Each row is a point on a landscape with many valleys, with its height.
A ball rolls from a point to the lowest of its 2 nearest points, and stops where none of them is lower. Distance is the straight distance between rows; heights are no part of it.
dilu height 63.2: [-16   4  18  12   9   1   0  22 -21 -15  -6  -8   7  -5  -1  10   7   7
  -6  -3  17  -2 -19  15 -14 -11  12  -6 -10  30  13   3  -9  -9 -22 -21
   1   4 -12   4  31  14 -15 -17  -4 -13   9 -23]
Zipu height 63.7: [ 11  10   5  38  22  36   3  21   1 -13 -21  16   4 -15   0  20 -17  11
  -5 -19  12 -12   3  -1   9 -16  20  -5 -15  -4  15 -15  -5 -17 -21  -7
  18  12 -14 -10  21  -2  -5 -12 -20  -1 -16 -17]
zeku height 24.9: [ -3  24   1  21  19   4  -1  13  -6  -9  17  38  16  -5  -3  14 -11  20
 -19 -27  -1   8   0 -25  12 -14  17   3 -16 -10   3  13 -10  11  -2  -5
   0 -12 -23  -9 -18  10  -2 -26  10  -5  -8 -33]
Pef height 41.3: [  6 -10 -14 -13 -10  27  -8   3 -20 -17 -15 -20   1 -31  -9  11  15 -19
  -5  13 -15   1   5  25  16  24   6  -6  -7   0  18 -18 -12  -8  -2   9
 -10  14  -5   1  15  -2 -10   9 -27  -5  17  27]
Povov height 46.4: [ 24   1   5  11   5  36  -7  10 -18 -23 -27 -17   4 -36  -3  24  -6 -26
  -8   9 -10  -1   7  14  15   5  21  -7 -16   7  13 -28   0  -4 -13   4
  11  16 -14  -6  29  -1 -18   5 -33  -7  -6  16]
biga height 47.1: [-11 -27   4 -19 -14  19 -22  -9  22  -2   6   8   4 -15  23  20  21  27
  -9  13  13 -13  -3  32  17  11   6  -7 -21  19   8  -3   5 -19  -9   6
   6 -15  21  16   2 -10  18   3 -20  16 -13  33]
Totir height 49.8: [ 11   9  26  10   5 -43   3  -7 -14   3  13  -6  -9  12 -15 -32 -34 -28
  -8   9 -20   4  -3 -30  -8 -11   5  12  24  18  -6  11   2  36   2  -7
 -10   2  -5  -7  -4  25  -8 -17  18 -33 -15 -17]
bufod height 50.0: [ -9   1  31   1 -24 -30 -19   3   5  31  -2 -32   6  34   7 -10   9   8
   9  14  22   1 -13   6 -27  -5 -27   5  15  24   3  -4  21   4 -19 -29
   6  -2  29  21  20  10  -8 -17   1 -26  -4 -12]
Pabe height 18.4: [ 12  -6   3  16  18  23   3  -5  20  -7 -10  25  -2 -18  10  11 -30  16
 -10  -1  -8  -4   7 -11  26  -5  17  -5 -15 -13  -7 -17   7  -6  -4   6
  28   1  -7  -8 -13 -16  13  -4 -12   8 -28   7]
pebef height 47.8: [  3  10  29  10  11 -32  -4  -2  -6  -7  20  10   2  -3  -7 -18 -29  -8
 -20   4  -8   5  -7 -22   1 -12   9   3   8  23  -1   7  -3  28  -4  -7
  -2 -13  -9  -4  -6  22  -2 -20   9 -17 -17 -17]
Fek height 41.7: [ 13   6  -8  -2  16  -2  13  -4  -4 -18 -22   3  -8 -24 -12 -10 -22 -23
  -4  -1 -16  15   1 -19   9  -6  11  -5   5  -9 -17 -25  -3  14  13  15
  -7  16 -16 -12  -2  -4  -5   8   3  -8   0   3]
lek height 17.9: [-15  21  -7 -11  -9 -37  13  -8  -8   8  32   5  -9  30 -10 -23   0 -11
   0  -1 -14  10   7 -22 -16  -4 -12   4   7  -9 -10  26  -2  18  18   2
 -13 -11  -3  -5 -20   7   1   3  39   2   8 -14]
nupeb height 59.8: [ -4   8 -11  12  17  13   6  17  -4  -9  -1   8   9  -7  -9   1   4   8
  -2 -10  10   0  -5  -1  -7 -10   3  -8  -5  -3  -2   1 -13  -6  -8  -7
  -8   4 -13 -10   7   2  -2  -4   2  -4  12 -19]
segok height 12.2: [  2  -8 -35 -29   3 -11  17 -17   6   0 -16  -4 -12  -2 -17 -21  -3 -17
  18   0 -16   8  -1 -11   7  12 -16  -4   9 -27 -19 -14  -8   7  24  19
  -7  11  -4  -7 -17 -18   5  23  12   5  18  11]
tuzov height 32.9: [ -6 -11 -35 -10  -2  19  -9  -8  24   4   0  19   4 -17   7  11  28  27
   6 -15  17 -14  -6  25  12   0  -9  -1 -11 -13   3  15 -11 -19   0   2
  -2 -16  11   4 -10 -13  20  20 -15  30   8  20]
karo height 28.2: [  2  26   6  21  19   4   3   0   4  -6  17  46  15  -8   5  17 -28  18
 -28 -29 -11   5   5 -34  27 -10  22  13 -19 -14   0   4  -7  18   8   0
  14 -15 -19  -7 -27   7   5 -28   7  -8 -18 -16]
kavo height 19.2: [ 13 -15 -39  -2   3  30   9 -13  15  15 -35 -10  -3   4  -3  -2  18   1
  31   0  10 -10  -5  11   2  -2 -23   7  12 -28 -12  -4   0 -22   7   3
   9   6  13  -1  -9 -28  -1  44 -22  13  12  20]
Kabek height 42.6: [  1 -10  -5 -14   6   0  -4  -5  14 -20  12  19   6 -29   3  12  -6  12
 -15  -7  -5   4   0   0  28   2  21  -9 -15   2   1  -9  -6   5   2  10
   0  -3 -12  -1  -7   1  15  -5  -3   8 -14  17]
kisep height 21.5: [ -6  19   9  14  12   2  -5  18 -18 -24  21  31  22 -19  -4  18  -1  18
 -19 -33  -5   7  -4 -19  10 -17  18  -1 -16   5   4  18 -24  16  -1  -7
  -8 -10 -26  -4 -10  18  -9 -37  10   6   0 -38]
Desus height 30.5: [-10   4 -20 -19  -3 -18   5  -2 -14 -19   6   8  -3 -11 -23 -14  13  -8
 -12 -10  -9  12  -1 -12   5   2  -2  -8   7  -1  -7   4 -27  16  21   9
 -25  10 -14  -3 -13   2   7   5  18   2  19  -1]
liv height 44.3: [ -1   4 -47   9  20  28  10 -10  15  15  -7  18  11   2 -12   7  19  15
  26 -25   5 -20   3  -6   6   7 -13   7   6 -40  -4  21  -6 -31  11   2
  -5  10  -6 -18 -27  -9  13  30 -12  24  10   1]
tib height 56.4: [  4 -27  17 -17 -12  24 -16 -10  22   3 -24 -25   3   7  35   1  10  20
  -3  43  18  -7  -2  17   6   6  -6  -3  -3  20 -13 -27  18 -15   1   2
  18   4  28  34   3 -24   4   7 -25  -1 -16  38]
Sikan height 54.0: [-19  -7  30 -10 -29 -24 -13   8 -16   3  -2 -28   3   9   0 -10  18   0
 -10  14  22   5 -15  17 -18  11 -13  -1  16  44  22  -1  -2   2  -4 -23
 -12   2  14  21  25  12 -10  -4   3 -19   4 -11]
zed height 58.0: [ 25   0  27  16  -1 -23   6 -13  10  23  -5 -14 -16  22   8 -14 -37 -23
  13  26 -17   8   4 -14 -13  -7  -1   9  19   6 -18 -20  34  18   1  -1
  14   5  16  -7   7   7  -3  -6   7 -21 -21   4]
kitut height 11.4: [-17 -20 -20 -39 -22  -8 -16  -5   2   3   9   9   1  -9   9   2  33  18
   2  -8  20  -4  -2  35   4  13 -19  -8  -6  12   8  20 -14  -9  16   5
 -22 -29  20  14  -5  -6  13  21  -9  27  23  13]
ruru height 62.0: [ 22  -4  27  31  -9   5   0 -11  13  35 -23 -32 -16  47  32  -3 -19  -8
  13  30   1   3  15   1 -18  -9 -14  15  15  -4 -22 -25  48  -4  -6  -6
  25  15  30   2  11 -12  -7  -4  -6 -10 -23  12]
fupu height 20.3: [ -5 -10 -29 -38   8 -21  19 -29  14   0  -2  -6 -25  -3  -8 -22 -18  -9
   8   1 -29   9  -6 -22   6  20  -1  -8   4 -22 -22 -14  -5  20  36  21
  -4   5   0  -3 -29 -24  15  17  15  13   2  15]
retu height 38.8: [ -4 -20 -24 -28 -20  19 -11  -2 -33 -10  -8 -24  -4 -27 -20   3  29 -22
  -6   7 -19  -3   5  27  16  30  -2  -8   6   0  27  -5 -25  -7   3  13
 -23  20  -6   6  13   2  -5   9 -20  -7  30  22]
gubip height 50.5: [ -4  11 -13  -4  14  -9   7  -8  15   6  14  23  -2   5   3  -2 -10  11
  -2  -1  -3   3   1 -15   9   0   3   0  -8 -21 -12   5   8  -2  12   9
   3 -10  -3 -11 -25  -6  16   3  14   7  -2   2]
vofig height 17.3: [-14  12  22  11   4  -5  -9  20 -28 -22  23  15  21 -24  -4  12   0  10
 -20 -22  -1   7  -8  -2   2 -15  24  -8 -12  28  12  20 -22  14 -12 -11
 -11 -12 -22   0   4  25 -13 -35  10   5  -1 -35]
rebom height 64.0: [  8 -13   5 -13 -23   6 -10 -27  16  27 -34 -43 -12  30  26 -12  -8   1
  20  34   3   6   5  -1  -9   0 -18   9  13  -5 -32 -35  30  -5  13   5
  20  16  34  19   3 -38  -3  13 -11  -4 -11  24]
valef height 55.5: [-14  -9  11 -20 -27 -26  -7   1  -5   4  -4 -21  -1  10  -6 -16  13  -2
  -3  10  20   6  -8  10 -19   6 -21  -5  17  29   7  -2  -4   7   0 -11
 -14   0  15  17  17   0  -2   4   7 -18   9  -2]
vika height 47.5: [  2   4  31   7 -26 -38 -20  -2  12  40  12 -25  -1  39  12 -19  12   5
  14  15  10  -3  -3  -8 -27   2 -23   7  12  20   4   1  34  10 -20 -28
   9  -4  37  15  11  17  -3 -24   6 -18 -11  -9]
dafov height 48.5: [ 13  14 -33  24  21  37  12   5  -1  -6 -25  10  12 -13 -22   9   0   2
  24 -22  -1  -3   3 -12   2   2  -5  -1   8 -38   0  -4  -7 -21   5   0
  -1  23 -17 -21  -6  -7  -6  11 -20  12   6  -6]
lat height 25.1: [-21  10   2  -3   0 -17   4   6 -32 -22  30  19  13   0 -16  -3  12  11
 -10 -20  -9  15  -6 -18  -8 -16  -7 -10   1   2  -8  34 -27  16  10 -11
 -22 -10 -26   6 -22  15  -9 -16  26  14  20 -45]
vider height 40.4: [ -3  19  28  35  -1 -10   9  11  14  31  22  -5  -8  45  13   2   1   0
  11   1  13 -10   4  -8 -35  -7  -6  15   1  -3  -1  25  34 -11 -21 -14
  24 -16  10  -3   3  13  -6 -15  23   2  -6 -17]
Zasu height 46.0: [ 10  -7 -16   9   0  44  -8  11   0 -13 -27 -12   1 -13   3  20  18   7
   3   1  14 -20  -6  29   4  -2   2   0 -14  -8  18 -12  -5 -25 -13  -2
  12  11   0   5  17 -13  -4  12 -36  11   0  24]
muz height 21.4: [ -9   4 -17  -1  -3   1  18   4   7  27   2 -16   0  42  -2  -3  10  -9
  35 -12  10 -12   6   1 -31  -2 -25  12  18 -23  -9  19   4 -19  -2  -6
  -4   0   4 -13   7 -18  -9  20  25 -11  24 -16]
mitob height 47.3: [  0   7 -39  22  23  29  10   1  -1   3 -12   9  15   3 -22   6  16   9
  27 -23   5 -12   1 -10  -8  -2 -13   2   8 -39  -3  12  -9 -26   1  -6
  -4  14 -15 -22 -13  -6   0  20 -11   8  19 -15]
neli height 27.9: [-17   4 -12 -11  -5 -15  -2   7 -25 -28  17  17  10 -13 -16  -7  17   5
 -19 -21  -9  11  -2 -14   6  -5   1 -10   1   0  -2  21 -35  18  16   0
 -29   4 -23   2 -14  10  -2 -10  17  11  19 -20]
kasek height 2.6: [ -4  -8 -29 -31  -9 -18  14 -15   4  14  -6 -10 -13  20 -16 -28   0 -15
  17  -1  -1   4   4  -5  -5   9 -22   2  16 -16 -14  -7  -5   6  18  14
  -8   2   9  -1  -6 -20   3  25  23  -7  23   8]
bik height 21.6: [-14   1  33   2 -12 -18 -19  20 -32 -14  29   5  17 -26   2   8   3   4
 -21  -6  -4   7  -7   5   1  -6  18 -11  -5  43  18  25 -17  12  -4 -15
 -16 -20 -18   8   4  33  -4 -26   7  12  -3 -26]
sona height 59.6: [  5 -20  -9 -30 -21  20  -8  -4   1  -1 -29 -35  -1  -5   4   2  27  -2
   6  23  18  -5   0  27   2  14 -11  -2   2   6   9 -19  -5  -9   9   5
  -1   7  20  22   9 -22 -20  25 -28  -5  17  36]
Kadez height 15.1: [ -4  14   8  -9 -16 -45   4  -9   4  20  37   0  -6  32  -5 -24  -3  -7
   6   9 -12   6   3 -19 -14  -1 -15   1   9   2  -5  19  13  22   5  -4
  -4 -14  10   2  -9  15   3  -3  29  -3  -3  -9]
fave height 24.7: [-21 -22  -4 -36 -34  -9 -22   0 -25 -11  19   3  -3 -27   1   9  27  -2
 -18   3  -7   1   7  21  15  28   8 -13  -1  17  29  19 -19  -3  13  10
 -37  -5  -2  11  -4   8  21   7  -6  18  17   6]
faz height 57.0: [-10  -3   6 -11 -12 -16  -2  -2   1  -1   1  -6  -3   5  -5 -16   1   1
  -2  12  15   9 -10   4  -9   2 -10  -4  11  15  -1  -2  -4   4  -1  -3
  -9  -6   9   8   7   1   6   6  11 -10   2   1]
nedil height 10.7: [  0   8 -17 -19  -5 -24  20  -7  -3  17   7 -14 -12  33 -17 -23  -3 -25
  14  -4 -14  10  12 -16 -18   5 -18   9  23 -15 -20   7  -1   8  17   5
 -14   9   1 -10  -2  -9  -6  15  36 -16  17  -5]
peb height 51.6: [ -6 -30  18 -16 -12  24 -23  -4  17  -2  -6 -13   1  -9  23  16  13  22
 -12  26  13 -12  -6  28  15  17   3  -7 -16  23   5 -17   9 -17 -10   7
   7  -4  24  23   6 -15  10   4 -28   2 -14  37]
Zat height 44.2: [  0  11  30  19 -14 -27  -6   3  12  36  27 -11  -3  39  12  -9   5   1
  13  11  13  -6  -2  -5 -27  -7 -16   8   2   9   0  15  36   5 -24 -17
  15 -19  24   6   7  21   2 -23  13   0  -6 -11]
Sebi height 55.8: [ 22   3  24  20  14 -11  16 -14   9  13  -9   1 -17  17  10  -9 -46 -20
   3  18 -13  10   8 -16  -6 -10   8   9  13  -4 -23 -17  26  14   4   5
  23   6   6 -17   0   5  -1   0   7 -11 -23   1]
Bug height 67.0: [ 28   5  -2  18  18  28   6  10   0 -24 -22  18   8 -44 -12  16 -23  -7
 -10 -20 -19   9  14 -13  29  -5  28  -3 -11  -9   4 -23  -7   9   1   7
  11  16 -24 -17   8   2  -9 -15 -15  -3 -16   2]
dum height 47.2: [ -6  -1 -13  -8   6   1  -6  -8  18  -2   7  26   7 -12   8   5   3  22
  -9  -4   9  -2  -1   3  14  -2   4  -6 -15 -12  -2   4  -4  -6  -2   6
   1 -13  -3  -2 -15  -5  19   2   3  18 -11   7]
par height 62.1: [ 12  11 -12  31  21  36   0  24  -9 -24 -19   7  15 -20 -13  21   5   8
   2 -26   1 -10  -2   6   5 -10  18  -7 -16  -3  25  -7 -14 -13 -14  -8
   7  20 -22 -10  29   8 -10 -18 -22   3  -2 -11]
kulo height 14.8: [-11  17  -8  -8   6 -22  19   2  -7  10  21   0  -3  32 -13 -19  -1 -14
  11  -8 -12   7  10 -22 -20  -2 -10   5  10 -17 -17  19  -1   8  11   1
 -16   2 -10 -10  -8  -3  -3   4  38  -9  14 -17]
vira height 36.2: [ -3  26  26  40  13  -4  11  17  11  20  30  16  -4  35  12   6 -11  -1
   0  -9   8 -11   6 -20 -20 -15   8  11  -6  -8   5  28  24 -12 -19  -6
  21 -17  -8  -8  -2  19  -5 -15  22   6 -11 -24]
fup height 28.3: [-13 -20  -7 -29 -19 -10 -16  -4 -16 -16  21  10   6 -37   2  16  21   3
 -22  -5 -17  -1   9  14  27  24  16  -9 -11   7  24  12 -19  -1   6  12
 -25  -6 -10   4  -9   9  20  -4  -5  20   3  15]
peki height 35.7: [ -7 -20 -20 -29 -13   0   0  -6 -17 -23  -7  -6  -9 -27 -17 -11  22 -17
  -5  -2 -15   0   7  11  17  24   3  -8   8   0  13  -2 -24   4  18  18
 -23  13  -9   1   4   2   7  12   0   4  22  19]
bufun height 32.2: [-16 -10   2 -12  -7   4 -16  13 -16 -13  12  -3   4 -21  -2  12  22   1
 -13   2   7  -1  -3  26   7  14   9  -9  -9  18  21   5 -16  -7  -9   2
 -18  -3  -1   6  15   9   2  -3  -7   3  11   4]
Beru height 41.2: [ -9 -23 -18 -25 -11  10 -18  -6  16  -7  13  17   3 -21  15  19  27  27
  -5  -4  10 -10  -3  32  19  11   4  -7 -20   7   6  11  -5 -18  -1   8
  -6 -20  16  12  -7  -7  23   8 -15  29  -2  25]
Nuni height 20.9: [  5  20  23  12  -4 -44   0  -7  11  23  42   7  -5  30   2 -18  -7  -9
   2   9 -10  -1   5 -22 -13  -7  -4   4   0   2  -1  27  29  21  -5  -5
  10 -22   9   0 -14  24   1 -18  26  -4 -11  -6]
Maz height 18.5: [-17  14   1   3   8 -21  15   4 -20   1  22   1   5  25 -16 -13   4  -9
  10 -10  -7  10   1 -10 -23  -9 -10   2  12  -1 -14  23 -10   9  -3 -15
 -15   2 -15  -7  -6   4 -12  -5  36  -9  21 -39]
Telu height 68.1: [ 27   7  -3   3   9  28   3  -2 -11 -33 -23   6  12 -51 -15  17  -9 -20
  -7 -19 -36  11  16  -4  34  12  32  -1 -11 -11   9 -24  -8  12   4  16
   3  22 -30 -11   8   2 -10 -17 -20   0  -7  13]
fakem height 49.2: [ -3  -5 -16   3   3  32  -9  14   1 -10 -12  -2   8 -11   4  23  25  17
  -3  -7  20 -20  -9  34   0   3   3  -4 -19  -2  24   2 -12 -29 -15  -7
   1   1   3   5  17  -3  -1   6 -27   7   4  11]
razev height 56.1: [  2  -2   5   9  -1  -2   5 -10  25  26   4  -2 -14  36  18  -7  -9   7
  12  19   4  -3   6  -2 -11  -4 -10   9   9  -8 -17  -7  29 -15  -7   5
  20  -4  20   0  -5 -13  15   7  12   1 -14  13]
Gofa height 61.1: [  7 -23  11  -2 -16  12 -11 -21  20  18 -30 -29  -8  23  32  -9  -3  14
  13  38  14  -1   0   9  -1  -8 -16   5   4   6 -27 -30  29 -13   5   4
  24   7  31  24  -2 -36   8   9 -17   0 -15  26]
mer height 52.0: [-15 -11  -7  -9 -11  16  -9  18  -4  -1 -11 -15   8   0   6  20  33  18
   3   1  30 -15 -11  39 -12   3  -8  -1 -16  11  21   4 -13 -21  -8 -11
  -2  -6  12  17  20  -2  -7   7 -24  -2  19   4]
Vibam height 28.6: [  9  10   9  19  24  14   4  -3  18  -4   1  36   0 -10   9  14 -39  11
 -14 -13  -8   4   9 -24  27  -6  19  10 -13 -13  -7  -8   2   6  -2   3
  25  -4 -15 -12 -24  -4   7 -16  -2  -2 -27  -5]
Zuda height 25.2: [-22  -9  29  -5 -18 -20 -19  19 -36 -16  18  -3   3 -18  -2   4  13  -5
 -21   1  -1   5  -6  11  -4   5   9 -11   5  48  23  23 -13   7  -5 -11
 -24  -6  -8  10  12  25  -5 -14   6   1   6 -23]
mami height 15.5: [ -7   6 -11 -10 -12 -17  13   3  -5  24   5 -23  -9  41 -11 -18   5 -22
  23  -2   1   6   9  -3 -32   0 -25   9  26 -10 -13   7   3   0   0  -3
  -5   7   7  -7  16 -12 -14   9  35 -23  21 -14]
vuge height 29.0: [ -3   1   0 -22   8 -38  17 -24   8  -8  12   1 -20  -3  -1 -22 -36 -12
  -9   5 -30  10  -9 -35   7   8   8  -1   8  -3 -12 -11   1  34  27  12
  -3  -4  -6  -1 -29   2  15   0  14  -4 -17   6]
Natiz height 25.3: [ -9  -1 -17 -35   7 -36  22 -29   8  -5  15  -1 -23   9   0 -22 -25 -11
  -7  -4 -33   8 -12 -32   2  17  -1  -2   5 -16 -17  -6  -3  32  39  18
  -6   1  -4  -5 -40 -10  15   9  21   5  -5   9]
sasa height 20.2: [-23 -21 -12 -33 -34 -15 -21   2 -20  -4  23   5  -4 -16   8   3  31   7
  -9  -4  10   0   5  28   4  19  -9 -12  -3  19  21  25 -17  -7  15   8
 -30 -24  12  17  -4   7  14  10   0  26  19   4]
gev height 35.2: [ -6  -6  11  -6  -7   6 -14  13 -18 -15  14   6  12 -31   1  21   7   1
 -20  -6 -12   1   3  17  20  12  27  -8 -15  19  25  -3 -15  -3 -14   3
 -17  -2 -13   1  14  13   7 -16  -9  -2  -1   3]
gobe height 62.2: [-21   4   0  10  15   9   5  25 -32 -25 -12  -4  13  -8  -6  20  20  11
   7 -15   4  -9 -14  18 -19 -14  10 -11 -15  21  12  10 -21 -10 -21 -19
  -5  12 -18  -1  28  13 -17 -18  -2  -5  18 -30]
nofet height 31.5: [  9  25  33  38  20 -11  14   1  14  18  31  27  -4  26  13  -3 -25  -3
 -13  -8  -9  -9   8 -31  -6 -11  15  16  -7  -9   0  26  29   9  -4   3
  29 -20  -5 -11 -16  19  -6 -19  21   4 -21  -5]
pup height 46.3: [ 24  15 -21  30  25  33  12   9  -5 -15 -32  15   8 -22 -22  13 -14  -5
  11 -19 -10   6   4 -21   8  -4   9  -4   1 -31  -2 -14  -6  -7   3   3
   2  28 -26 -21   3  -5 -11   0 -18   8  -1 -11]
rof height 54.5: [ -8  -7   0 -11 -14   2  -6  10   4   6 -18 -25   4  12   1   2  22   9
   9  12  34  -4 -11  28 -18  -2 -20   2   1  12   6 -10  -5 -11  -8 -13
  -3   2  18  18  21 -10 -14  13 -13 -16  16   5]
dipat height 43.6: [ 17  -1 -10  -3  -2  42 -15   4 -23 -14 -17 -27   8 -32  -5  26  14 -16
   0  12 -20  -5   5  33  21  18  16  -1 -17  -5  26 -23  -6 -10 -19   4
   0  17 -11   0  22  -1 -10   1 -38  -7   8  22]
Temef height 30.3: [ 16 -13 -41 -15   0  28   8 -18   8  -4 -42 -12   0 -21  -9  -6  14 -14
  24   3  -4  -2  -4  11   7   7 -18   1   8 -27  -9 -15  -4  -9  14  11
   9   9   2  -2  -1 -25  -5  37 -26  20  15  27]
Sodub height 59.2: [  9  -3  14  19  -6   9   5  -2  14  31 -15 -23 -13  45  23   0  -7   1
  13  21  15  -5   6   4 -21  -7 -17  14  12 -11 -15 -18  31 -22  -9  -1
  19   6  30   2   3 -18  -1   6   1  -6 -12   9]
tabog height 61.0: [ -3   7 -12  17  19  27   3  24  -9 -21 -15   3  12 -13 -10  17  17  11
   6 -16   9  -9  -8  12  -7 -10  14  -8 -12  -4  15   0 -17 -16 -17 -12
  -2  15 -18  -4  23   6 -15 -10  -9  -1  10 -17]
mipiz height 42.9: [ -4  19  16  22  15  -5  -1   4  11   6  26  30  11   4   9   4 -24  12
 -15   2  10   1  -2 -10   6 -14   7   4 -10   1   0   8   9   6 -12  -3
  16 -19  -5  -5 -13  12   9 -18   4   0 -17 -15]
pera height 58.5: [ -5   3  -4   2   5  -2   0  10   4  -1   0   0   5   1  -7  -5   1   1
  -1   4  14   6  -8   8  -7  -6  -4  -4   0   1  -5  -3  -3  -5 -10  -1
  -6  -5   0  -3   8   2   4   4   5  -8   4  -7]
lif height 53.3: [ 21  19  23  24  23 -17  19  -2   6   5  12   8 -13  20   5 -11 -42 -22
   2  -1 -17   6  10 -26 -10  -7  16  18  12 -11 -15   2  19  19   7   7
  15   1  -5 -17  -2  18 -11 -11  21 -15 -16  -5]
rofef height 40.3: [ 14 -17  -5  18   7  46  -1   5  10  -6 -33  -5  -4 -16  10  21   5  17
  -2   5  15 -19  -1  20  12  -4   1  -2 -15  -6   3 -15   6 -27 -16  -5
  21   8   8   6   4 -16   3  12 -35  16 -18  25]
Sipel height 65.5: [ 26   6   7  33  18  40   2  12   2 -19 -24  24  10 -32  -3  30 -24   0
 -11 -25  -4  -2  16  -9  29 -10  28  -3 -17  -4  13 -22  -5  -2 -13   1
  21  16 -21 -13  16  -5  -8 -17 -24   2 -25  -6]
nimov height 26.5: [ 15  15  36  26  10 -32   6  -3  17  23  33  15  -8  29  16 -19 -22 -11
  -2   7 -11 -11  11 -23  -5  -7   9  13  -3   2  -1  25  33  23  -5  -4
  27 -23   9  -3 -12  25  -1 -22  18  -5 -23  -2]
dilun height 38.9: [ 13   0   5 -10   9 -12  13 -12   3  -8 -17  -4 -15 -12  -2 -13 -32 -21
  -4  13 -16  15  -3 -16   4  -4   7  -4  10   0 -18 -24   8  19  15  12
   0   6  -1  -8  -1  -5   0   9   3 -10 -12   5]
pigi height 4.6: [  6  -9 -28  -9   0  19  11  -9  17  22 -20 -16  -3  25  -3  -5  16   0
  30  -2  17  -9  -1  10  -9   0 -25   8  13 -23 -10  -1   0 -24   3   0
   0  -2  20  -2  -4 -30   2  35  -4  -2  23   7]
tazeg height 14.6: [  5  -7 -23 -15  -4   1  16 -13  13  22 -17 -16 -11  21   2 -13  -2 -12
  27   8   1   0   5   5 -10   3 -21   7  12 -25 -23 -10   8  -6   9  10
   3   5  19  -7  -3 -29   1  32  10  -6  12  14]
nog height 53.2: [  1  10   5  10   8  -5   8  -4  19  17  19  10  -8  26  13  -4 -13   4
   6   7   1   0   5  -9  -7  -1   0   8  -2 -16 -11   7  21  -7  -3   9
  14 -12   5  -6 -17  -3  11   5  18   6 -12   3]
pugul height 32.7: [-10 -13 -12 -28 -15 -20   0  -4 -21 -32   2   3  -9 -24 -24 -17  16 -16
 -18 -13 -18   7   5 -13  15  13   6 -10  11   6   8   7 -34  15  26  18
 -30  17 -19  -2 -12   5   8   5  17   2  19   8]
kapup height 21.7: [-17  19   9  12  15 -15   6  10 -25  -6  24  12  11  10 -14  -2  -1   2
  -2 -13  -5  10  -5 -19 -17 -17   0  -1   4   7 -12  24 -13  15  -8 -16
 -14  -5 -21  -3  -9  14 -14 -18  26  -3  13 -42]
duvod height 21.8: [-13 -13 -28 -26 -15   7  -8  -2  14  15   1   8   2   2   6   0  39  21
  12  -8  27 -10  -8  35   3   0 -26  -1  -2   1   2  22 -13 -16   6   1
 -10 -25  22  11  -8  -9  12  25 -12  24  23   9]
dar height 56.9: [  5 -15  -7 -10 -10  13   0   2   4  -4 -26 -23  -4   3   1  -3   9   0
   4  15  21   1  -5  18  -6   0  -7  -3  -1   4  -3 -21  -1 -12  -3  -2
   1   6  13   7  18 -15  -9  17 -14 -10   7  19]
fad height 40.2: [  0  -1 -45  -1  11  26  -2  -9  17   9   0  25  11 -10  -4  10  23  25
  18 -21  11 -16  -5   4  12   1 -11   3  -4 -29  -2  18 -12 -26  -2   5
  -4  -4   0  -8 -21 -12  18  24 -10  29   4   5]
lar height 61.9: [-11 -24  -3 -38 -23  13 -17  -6   4   9 -17 -24  -1   5  16   9  34  14
  -1  16  29 -11  -2  35   5  17 -14   0  -1  17  19  -8  -7 -14   7   6
  -8  -2  32  28   9 -13  -6  18 -25  -5  20  36]
Namo height 51.5: [ 22  15  27  15  18 -33  13 -11  -4   4   9   0 -14  14  -6 -21 -47 -34
  -2   6 -26   6   5 -33  -9 -12   7  18  22   2 -15   0  13  31  10   3
   3   6  -3 -16  -2  24 -11 -16  16 -27 -19  -7]
bafe height 38.7: [  4  -7  -9  -9   5  13  -6   2  -2 -24   0   8  11 -36  -6  11   9   1
 -12  -9 -11   2   4  14  23  11  23  -9 -15  -3  12  -7 -11  -1  -2  11
  -6   8 -13  -3   5   3   2  -6 -10   6   0  15]
pere height 52.4: [-20   2  37  -3 -28 -27 -19  12  -3  14  -7 -36   9  15   5  -4  19  16
   2  18  31   3 -18  22 -28   2 -21   4   7  38  17  -1   7   0 -13 -30
   0  -3  22  30  25  10 -14 -13  -5 -18   1 -12]
vog height 45.4: [  0  22  30  20  11 -16  -5   2   2   0  34  27  10  -6   4  -2 -29   6
 -21  -2  -4   4  -3 -23   8 -21  11   3  -8   9   1  15   2  25  -8  -8
  12 -29 -10  -3 -18  22   3 -26   7  -7 -15 -22]
tila height 33.9: [  3  -7  10 -18  -4 -33   7 -22  15  -3   3  -8 -13   1   2 -23 -32 -12
   0  22 -20   9  -7 -22   2   6   3  -4  17  12 -14 -20  13  29  18  10
   2   2   7   3  -9   0  14   4   7  -7 -24   9]
Foma height 60.3: [ 30  -5  35  34  -5  -7   3 -12  11  30 -15 -21 -19  35  25  -8 -35 -20
   9  27 -14   5  12  -5 -18 -11  -4  13  16   7 -21 -23  47  10  -3   0
  31  13  25  -4  13   3 -12  -9  -4 -15 -26   4]
Kuzer height 28.4: [-21 -12  16 -17 -21 -20 -16  11 -15 -12  19   0   2 -15   2  -3  15  -3
 -19   7   7   6  -6  11   1  11   5 -10   3  38  20  15 -16   3   0   0
 -24 -11  -2  10   9  17   6  -2   7   7   5  -2]
Mitid height 30.4: [  8  -7  -5  21  17  36   0   0  13  -1 -21  12  -4  -9  10  12 -16  14
  -4   0   5  -7   4   3  16  -8   7  -3 -14 -15  -6 -17  11 -20 -12   4
  21  10  -2  -5  -2 -19  11  11 -20  11 -23  10]
dibu height 44.4: [ 23  16 -15  17  19  21  13   3 -12 -22 -35   5   4 -34 -20   3 -13 -23
   7 -11 -13  15   5 -19  10  -6   7  -4   4 -23 -15 -21  -5  11   8   8
  -3  27 -27 -19   5  -1 -15   3 -11   3   3  -6]
nimuv height 40.1: [ -7  21  16  28  17  -4   1  11   5  12  21  16   1  14   2   5 -15  10
  -3  -2  17   0  -3  -7 -12 -16   6   4  -8   1  -1  11   8  -4 -23 -10
  13 -14  -8  -4  -1  15   4 -16  11   2  -6 -28]

For each start below, name the point where the ball stops.
dafov: kasek
ruru: vofig
nupeb: vira
lar: Pabe
bafe: vofig
lif: vira
rebom: vofig
dipat: nedil
Povov: nedil
Gofa: tuzov
